The views of a scene show one set of named points, each view turned or mirrored, and shifted as a whole, with a little noise and some points left out.

Scene 1
View 1
Z_376: [ 11   8   0   3 -10  18   6 -11   4  10   2   5  14  10   0   8  18 -17
   2 -13 -12 -17]
Z_388: [ 13  16   6   8  -2  23   9 -16  -1   5   0  -2   2  -7 -12   2   9 -12
   9 -23  -5 -12]
Z_311: [ 17  15  12  11  -7  19  21 -11  -7  -2  -6  -8  -6 -35 -18  -2   7  -5
   6 -14  -6  -1]
Z_949: [  8   3   2   4 -15  16  11  -8   2   9   3   4  19   8   5  14  19 -27
  -6  -7 -16 -17]
Z_930: [ -6 -13  -9  -3  -6  19  -8  -4  11  15   2  13  23  32  11   9  21 -13
 -12  -5 -21 -31]
Z_885: [  8  14  15  14  -2  29  13 -17  -1   2   6  -8   5 -10  -9  18  11 -34
   7 -24  -3 -11]
Z_814: [ 11   7   6   9  -2  19  12  -9  -2   2 -10  -4  -4 -27 -15  -9   6  11
   2 -12  -9  -7]
Z_905: [  2 -12  -4   0 -13  12   4   0   4   9  -5  12  19   5   7   3  17  -2
 -13   5 -20 -20]
Z_634: [-31 -38   2   6  15  27  -8  -1  12   2 -17   7   6 -16 -12 -16   5  26
 -22  -3 -17 -24]
Z_727: [ -5 -14   1   5  -9  13   6   0   4   4 -14   7   8 -17  -3  -8  11  11
 -15   3 -18 -14]
Z_512: [ 19  10   0   4 -20  10  15  -5  -2   6  -4   4  11  -5   3   6  17 -12
  -1  -4 -14  -7]
Z_600: [ 11  14   0   6   3  27   1 -19   3   8   5   1   4  12 -10   1  13  -9
  11 -28  -4 -19]
View 2
Z_388: [  9  -6  10  -9 -13  -5  14  14   5   4  -4   9  26   6   6  -9   5 -10
  17  13  -1   8]
Z_949: [  9   3  14  18   8   8   7  22   4   0   2  -1  15   8   4 -11   2 -22
  -4   7   7   4]
Z_814: [  6 -13   4 -27 -14  -5  10   7  -7   1   1  14  12   2  10   4  18 -15
  11  16 -12  10]
Z_311: [  7 -17   5 -27 -14  -2  19  23  -9   7   1   6  12   3   3   2   8 -15
  16  19 -11  18]
Z_634: [  7   0 -31  -4  14 -16 -36 -14  -3  -7  21  28 -17  -8  21  19  32 -25
 -14  25 -12 -18]
Z_512: [  3  -5  20  -1   2  10  16  20  -3   1   1  -2  13   8   4  -3  11 -21
  -6   5  -2  14]
Z_600: [ 12   5  14   0 -14  -6   6   7  16  -2  -6  17  34   5  11 -16   8  -5
  13   7   4  -1]
Z_930: [ 10  16  10  34  17   3 -12   4  15  -7   3  11  18   7  14 -11  13 -23
 -16   0  13 -13]
Z_885: [ 15  -8   5   1 -10  -4  14  31   6   6  -3   0  21   7   3 -15  -9 -11
  26  21   6   7]
Z_376: [  9   4  18  13   1   4   6  15   6  -1  -2   5  22   8   7 -14   8 -17
  -2   4   7   3]
Z_727: [  1  -4  -2  -9   6   0  -4   5  -9  -4  12  12  -2   0  10  11  25 -23
 -11  14 -10   4]
View 3
Z_905: [-13  10   8  -3  -7  12  -4 -19   0 -19  11  21   5  21 -15  11  -4  -7
   1   4   6   5]
Z_885: [  5  -3  -4 -20   7  21 -23   4  -9 -16  -1  25  16  -9 -43 -15  -4 -15
   5   5  15   5]
Z_814: [ -4   1  21 -13  -1  13  -9   5  -9 -18  20  16  18  -1 -28  -2 -13   4
 -17   3 -10  -9]
Z_600: [ -5  -1 -14 -21  -2  18 -13  -2  -5 -26   9  14  23   8 -25 -23 -19 -14
  -7  19   4   6]
Z_727: [-13  14  22  -2 -11  10  -3 -11   0 -22  19  18   9  16 -15  17  -8   2
  -6  -2  -5   2]
Z_949: [ -5   2 -10  -7   1  19 -13 -22  -5 -10   8  30  -2  17 -23  -4  -2 -17
   7   9  19  10]
Z_388: [ -2  -4   0 -17   2  17 -16   2 -10 -18  12  18  19   0 -32 -16 -13  -8
  -7   9   2   0]
Z_512: [ -4  -3   2  -4   6  19 -10 -17 -12  -6  21  29  -3  17 -22  -3  -7  -8
  -6   9   7  -3]
Z_376: [ -5  -3 -13  -7   3  20 -10 -21 -10 -10  16  27   0  20 -20 -12 -10 -13
  -3  17  11   2]
Z_634: [-23  35  31  -6 -27   3  -1  -5  16 -43   4   0  30  14 -10  28  -8   6
   0  -8  -7  11]
View 4
Z_930: [ 50   0  20 -14 -39  -3 -15 -11  17   6  14  -9  17   4  13  -2  -8 -26
  12   5 -20  -6]
Z_727: [ -5  -4   2  -2 -18 -12 -18 -13  -7  -2  10 -13  14  15  -8   6   2  -5
  15  10  11   3]
Z_885: [-11  17   5 -11  -1 -12  -5  -1  10 -12  -8  -9  -7 -18  10  -7  -3  -5
 -11  -6  -4  -3]
Z_905: [  8  -1   9  -6 -22  -8 -17 -14   3   0  10 -12  10   8   3  -1  -3  -8
  14   6   2  -1]
Z_949: [ 16   8  14 -16 -18  -3 -14  -9  17  -1   5 -11   9  -5  14 -19  -8 -11
   4  -5  -4  -2]
Z_512: [ -1   6  11 -19 -11  -1 -18 -10  12   1   8 -11  19   4   8 -22 -11  -8
   5  -6  13   3]
Z_814: [-24  11   1 -14   2  -8 -15  -2  -2  -4  -3 -12  16   4  -6   7  -1  -5
   1   5  23   5]
Z_634: [  1  -8  -4  13 -25 -26 -13 -10 -21  -5   5 -11   3  13 -15  45  12  -8
  20  25  -3   2]
Z_311: [-32  12   2 -14   8  -6 -14  -4   1  -7  -6 -11   8  -2  -1  -9  -4   2
  -4  -4  23   4]
Z_376: [ 14  10  15 -22 -13  -2 -14  -6  16  -1   2  -8  16  -4  11  -5 -10 -16
   0  -1  -1  -3]

In a view up to two points have been moved. Name them for each view, in the order of its rows, or write -.
view 1 -> Z_905
view 2 -> Z_634
view 3 -> Z_376
view 4 -> Z_930, Z_885
